Points, in no order, along strands that fork and pass close to each other.
Points whose rows are less than 37.5 apart are linked; no others are. Some points are linked to none.
q_575: [ -1  16  27  -7  11  -5   1   4  -7  16  -4  -6   8  10  -6 -14   2  20
  -6   0   0]
q_453: [ 14   6  17 -19  -9   9   2 -10  -2 -13  -2   2  13 -18   2  -8  -4  -8
   0 -13  -8]
q_670: [ 14 -18  11 -12   2  18 -26  -5   9 -14  -9  -4  23 -20  11  10  -1  -6
  -4 -29 -12]
q_282: [-25   3  16  21 -21  17   1  17  20 -19   8 -15  -6  22  13  -8  -5   3
  -8  12  -7]
q_688: [  6 -11  16 -13   6   2 -10  -2  12   2  19  -6   2  15  13   9   6  21
 -15  -5 -12]
q_940: [-24 -17   7  28   6  21 -24  24  22 -17  -3   2  11  13  17   9  11   3
  -3  -7  -4]
q_2: [  1   8   1   1  -2  -9  13 -20 -19  16 -13 -13   1   0 -11 -12  -1   5
   6  14   5]
q_359: [ -5  20  -2   4  17  -8   4  26   3  16  -2  17  -1   3  -2 -11  -4  -5
   7   3  15]
q_256: [-15  -6 -12  27  -8  10   4  -6  -6 -17 -15  -2   0  -3   3   8  14  -9
  12   1   2]
q_579: [ -2 -18  12 -10   2  12 -21  -6   0  -9   2  16  15 -12   3  11  11  14
 -10 -21  -7]
q_196: [ -4 -13  -2   5   8  -5  -5 -31 -23  25 -25 -25   4  -3  -8   3  -3   5
   9  -2  13]
q_40: [ 12  33 -10  -6 -12  -5  20  17   2   1   0  14  -8 -11  -8 -20 -11 -19
  14   8  -2]
q_447: [ -9  16 -15  15 -15 -15  27  11  -4   3  14  -1 -26  19  -6   1   6   1
   4  28   1]
q_192: [  3   5 -15   7  -8 -18  19 -13 -10  23   3 -26 -13  20  -5   0  -4   5
   6  31  -1]
q_772: [  8 -11 -16  -6  -9 -11  16  -9  -3  -6  23   4 -18   7  -1  13   5   3
  -6  10  -2]
q_441: [ 13  23 -24 -13 -18 -23  21  16  -3  18  11   1 -21   1 -11  -5 -10 -10
   5  28  -2]
q_937: [  7 -13 -23  -2   9 -21   6   1   2  24  11  -8 -18  18   8  15  -4   6
   1  16  10]
q_681: [ -1  36 -10  12 -12  -3  17  25   0  -3  -3  10 -14   0  -9 -20  -5 -16
  17  17   2]
q_450: [ -1   9 -28   2   5  -8  10   8  -8  -1  -9  23  -5 -21 -16  -7  -9 -29
  10  -7  22]
q_972: [  6   8  11   6   2   9  -8  -6   4  10 -25 -24  13  -4  11  -6  -9 -10
  17 -10  -5]
q_45: [  0 -27 -22   7   6  11 -13  -9   5 -19  -8  16   6 -19   2  15   3 -19
   1 -15   7]
q_104: [ -1  -5  22  -3   2  12  -8  13  22  -7  18  -9  -1  22  18   4   0  15
 -16  -4 -10]
q_653: [ -8   7  -3   2  -4  -3  14   6  -6 -16  13  25  -7  -2  -8   2  14   0
  -3   0   5]
q_168: [  0 -10 -19   0  12  -8   0  -9  -9  24 -11  -2  -4  -4  -1   6  -9  -6
   5   0  20]
q_44: [  3 -11  13 -15   3 -12   8 -25 -18   3  16   0   3   3 -17  -3   7  23
 -17  14  -5]
q_753: [ -2 -23  17 -10   9   3 -21  -9  -1   4  10   1   9  10   1  11  13  34
 -17 -10 -13]
q_918: [-18  -2 -12  19  -2   3   3  -8 -20 -17 -18  18   2 -22 -12   2  10 -16
  12  -9  16]
q_186: [ -6  26  -9   7   3  -8  15  29   3   0   5  19 -10   3  -5 -11   1 -11
   8  12  10]
q_203: [ -2  -5  18  -6  15  11 -23  10  13  -9  -2  18  16  -3   7   3   7  10
  -5 -29  -3]
q_792: [ -9 -24   2  14   3  21 -26   7   9 -24 -10  10  23 -15  10  13  17  -1
   0 -20  -8]
q_969: [ -2 -11 -11   5  11  -7  -1 -15 -12  27 -13 -19  -1  10   2   5  -4   8
   7   6  10]
q_938: [-12  12   1   8 -10   0  18   9   4 -16  15  12 -14  10  -1   0   7   4
  -4   8  -1]
q_805: [ -9 -33 -15  14   3  15 -22  -4   6 -22 -10  12  14 -17   9  18  14  -8
   4 -12   0]
q_599: [  1   3   8  -1  22   3 -14  11   3  14 -12   6  12  -2   7  -3  -4   0
   6 -21   7]
q_877: [-11  -3  -8   5 -14  -7  13 -34 -33  -7 -16  -3  -4 -21 -26  -2   4  -8
   1   4  14]
q_604: [ 10  24  18 -22  12 -12  -3  13  -2  25   2  -1   9   3  -5 -12  -7  13
  -3  -5   4]
q_15: [  9  20 -19  -8  -3  -8  14  15  -5   0  -3  21  -5 -22 -13 -11 -12 -26
  11   2  13]
q_388: [  1   6  -6  -3   4   0   5   8   0 -10   3  26   2 -12  -5  -3   3 -13
   2 -10  11]
q_920: [ -9  -4 -23  31  -3  13   5   4  11 -21  -9  -3  -5   2  11   7   3 -23
  16   1  -3]
q_67: [ -5 -17  14  -6  -7  10  -8 -17  -8 -17  -2   0  14  -8   0   5  17  14
  -8  -5 -11]
q_627: [ -7  -2 -17   2   1   0   4  -9 -17  -8 -12  20  -4 -25 -16  -2  -4 -22
   3  -9  24]
q_950: [-20  -9  -3  24   1  13  -6  -6 -11 -13 -24   7  10 -14   0   4  14 -11
  15  -7   9]
q_832: [-12   2  22   7 -11  10   1  20  23 -10  18 -12  -9  27  16  -6  -9   9
 -13   9  -9]
q_505: [ 16  14 -10 -22 -13 -26  19   2  -7  16  19  -6 -11   2  -7  -5  -8  -1
  -3  23  -3]
q_377: [  6  18   1 -17  11 -12   5  18  -3  19   5  14   2  -1  -6  -9  -4   0
  -3   0  11]
q_525: [  6 -21   1 -16  17   1 -26 -15  -6  10 -11  12   9 -26  -8   6 -10   2
 -11 -31  16]
q_467: [ 11  28 -17  -1 -23 -17  18  20   7  20   7 -13 -21  12  -3 -16 -15  -5
  15  33  -5]
q_302: [ -3   4   6   3   5  -3   1 -21 -21  15 -26 -14   8  -8  -7  -7  -1   1
   8  -3  10]
q_324: [-13 -12  27  -2   9  10 -24   2   1  -3   3  -4  13  12   6   6  16  30
 -15 -15 -13]
q_410: [  6  23  -3   0 -23 -10  16  24  15  10  20 -13 -25  21   3 -14 -15  -1
   4  31 -10]
q_60: [ -3  15 -17   5 -10 -24  20   8 -11  21   7 -10 -22  17  -9  -3   1   5
   8  34  -1]
q_175: [-11  12 -11  21  -5   2  15  23  13 -20  17  13 -18  14   5   3   6  -9
   2   7  -1]
q_824: [  7   0  11   1   6  12 -16  -9   3   1 -21 -12  18 -12   9   2  -4  -7
   9 -21  -3]
q_13: [  8  -4 -20  14  -7  16   1  -4  13 -21  -7   0   1  -8  13   5  -3 -29
  14  -3  -3]
q_321: [  6 -18 -15  -2   2 -17  11  -6   4   8  26  -2 -20  16   8  21   3  11
  -7  15   3]
q_815: [  8  21  13   4   8   5  -7   4   3  26 -25 -30   9   8  10 -14 -16   0
  18  -5  -6]
q_532: [-20  -8   2  32  17  17 -19  23  18 -11 -18   5  13   6  13   4  10  -7
   6 -12   3]
q_821: [  9   1  11 -20   3 -15  14 -31 -23  10   9 -16   3   4 -28  -7  -2  16
 -12  23 -10]
q_847: [-16  12  42  -1   8   1  -2   1  -7   4   3  -6   6  19  -9 -12   6  32
 -16   5  -9]
q_914: [  6   8  -1   5 -21 -15  18   9  12   7  23 -22 -24  28   4  -7 -12   8
  -4  36 -10]
q_313: [  2  18  25  -5   1   1   0   5   4  13  -5 -22   4  14   3 -14  -5  13
  -1   1  -6]
q_401: [ 12  11   6 -22  -3 -19  18  -3  -8  10  20   0  -8   4 -10  -9   0  12
  -8  18  -4]
q_274: [  9  -3   7 -25  18  -2 -18  -8  -9  18 -13   5   9 -17  -9  -1 -14   1
  -6 -27  15]
q_857: [  4 -33  -7 -18   4   3 -24 -20  -4  -3   3  18   3 -28  -4  15  -8   4
 -19 -27   9]
q_526: [  6 -32 -12  -6   7  13 -29 -15   2 -11  -6  16  12 -27   2  14  -1 -10
  -6 -27   6]
q_757: [ 15  -7  22 -31  -6   9  -4 -24  -9  -9   2  -4  13 -15  -4  -3  -2   4
 -14 -15 -16]
q_893: [-13  -6  31   1  10  13 -27  14   2 -10  -4   5  20   1   5   5  13  21
  -9 -24 -10]
q_629: [  3  -3 -28   0  12 -17   6   8  -3  25   1   3 -16   6   1  10  -7  -5
   5  13  17]
q_621: [ 10  -3 -15  -5 -11   2  12  -1  11 -15  20   6 -11   3   8   9  -1  -7
  -2   6  -7]
q_396: [  4 -14   9   3   9  19 -29  10  13 -24 -10  13  26 -18  10   8   6 -11
   3 -29 -12]
q_480: [-27  -9  10  24  -5  19  -7  16  18 -13  -3 -12   1  18  13   2   8   4
  -4   4  -5]
q_156: [  8 -15  -9 -16  -1   0  -1 -17  -4  -3   7  11  -1 -14  -2  11   0   2
 -10  -9   8]
q_557: [  6 -14  25 -22  -7   9  -7 -29 -16 -13   7   3  17 -11  -8   3  13  15
 -16  -8 -19]
q_989: [ 16  19  -1  -2   3   6   3  26  28  -5  12   1  -4   5  14 -12 -14 -14
   2  -2  -6]
q_692: [  4  11   6 -10  -2   3   3  -6  -5  -4  -6  12   6 -15  -4  -8  -2  -8
   2  -9   3]
q_788: [-10  -8 -17  28  12  11 -12  12  16 -14 -12   5   6   4  13   4   8 -17
  12  -6   3]
q_705: [  3   4   7  -2  -5 -11  16 -30 -19   9   0 -22  -1   8 -18  -7   2  12
  -3  24 -10]
q_293: [  9  10  11  -5   5  -1  -2  -5   2  25 -10 -29   4  10   6  -6 -11   8
   6   2  -6]
q_504: [  2   0   6 -16  -3 -17  15 -10 -14  -1  22  12  -7   5 -16  -3   8  17
 -14  12   0]
q_983: [  6   5  -2   3 -13  -8  15  -6   3  10  10 -27 -15  22   5  -4  -7   6
   0  26 -13]
q_355: [ 15   2 -19   1 -10   6   9  -6  13 -10   4  -3  -6  -6  12   4  -8 -20
   8   1  -4]
q_640: [  8 -15  12 -12   3   8 -17 -19  -5  -3 -16  -7  17 -17   3   5  -1  -2
  -3 -24  -4]
q_856: [ -9  -1 -17  28 -10   4  10  18  23 -21  16   0 -24  21  14  11  -1 -13
   4  13  -3]

A fork is a point with three links. Follow the links from the first point to the second and name the forks in between, in order.
q_805 / q_788 | q_575, q_920
q_453 / q_918 | q_920
q_274 / q_627 | q_575
q_196 / q_847 | q_920, q_575

A fork is a point with three links, a tip a point with one. Leave the first point through the second and follow the links. Name the first fork or tip that comes.
q_918 / q_627 | q_575
q_788 / q_532 | q_856
q_168 / q_629 | q_920
q_670 / q_396 | q_274
q_13 / q_355 | q_447
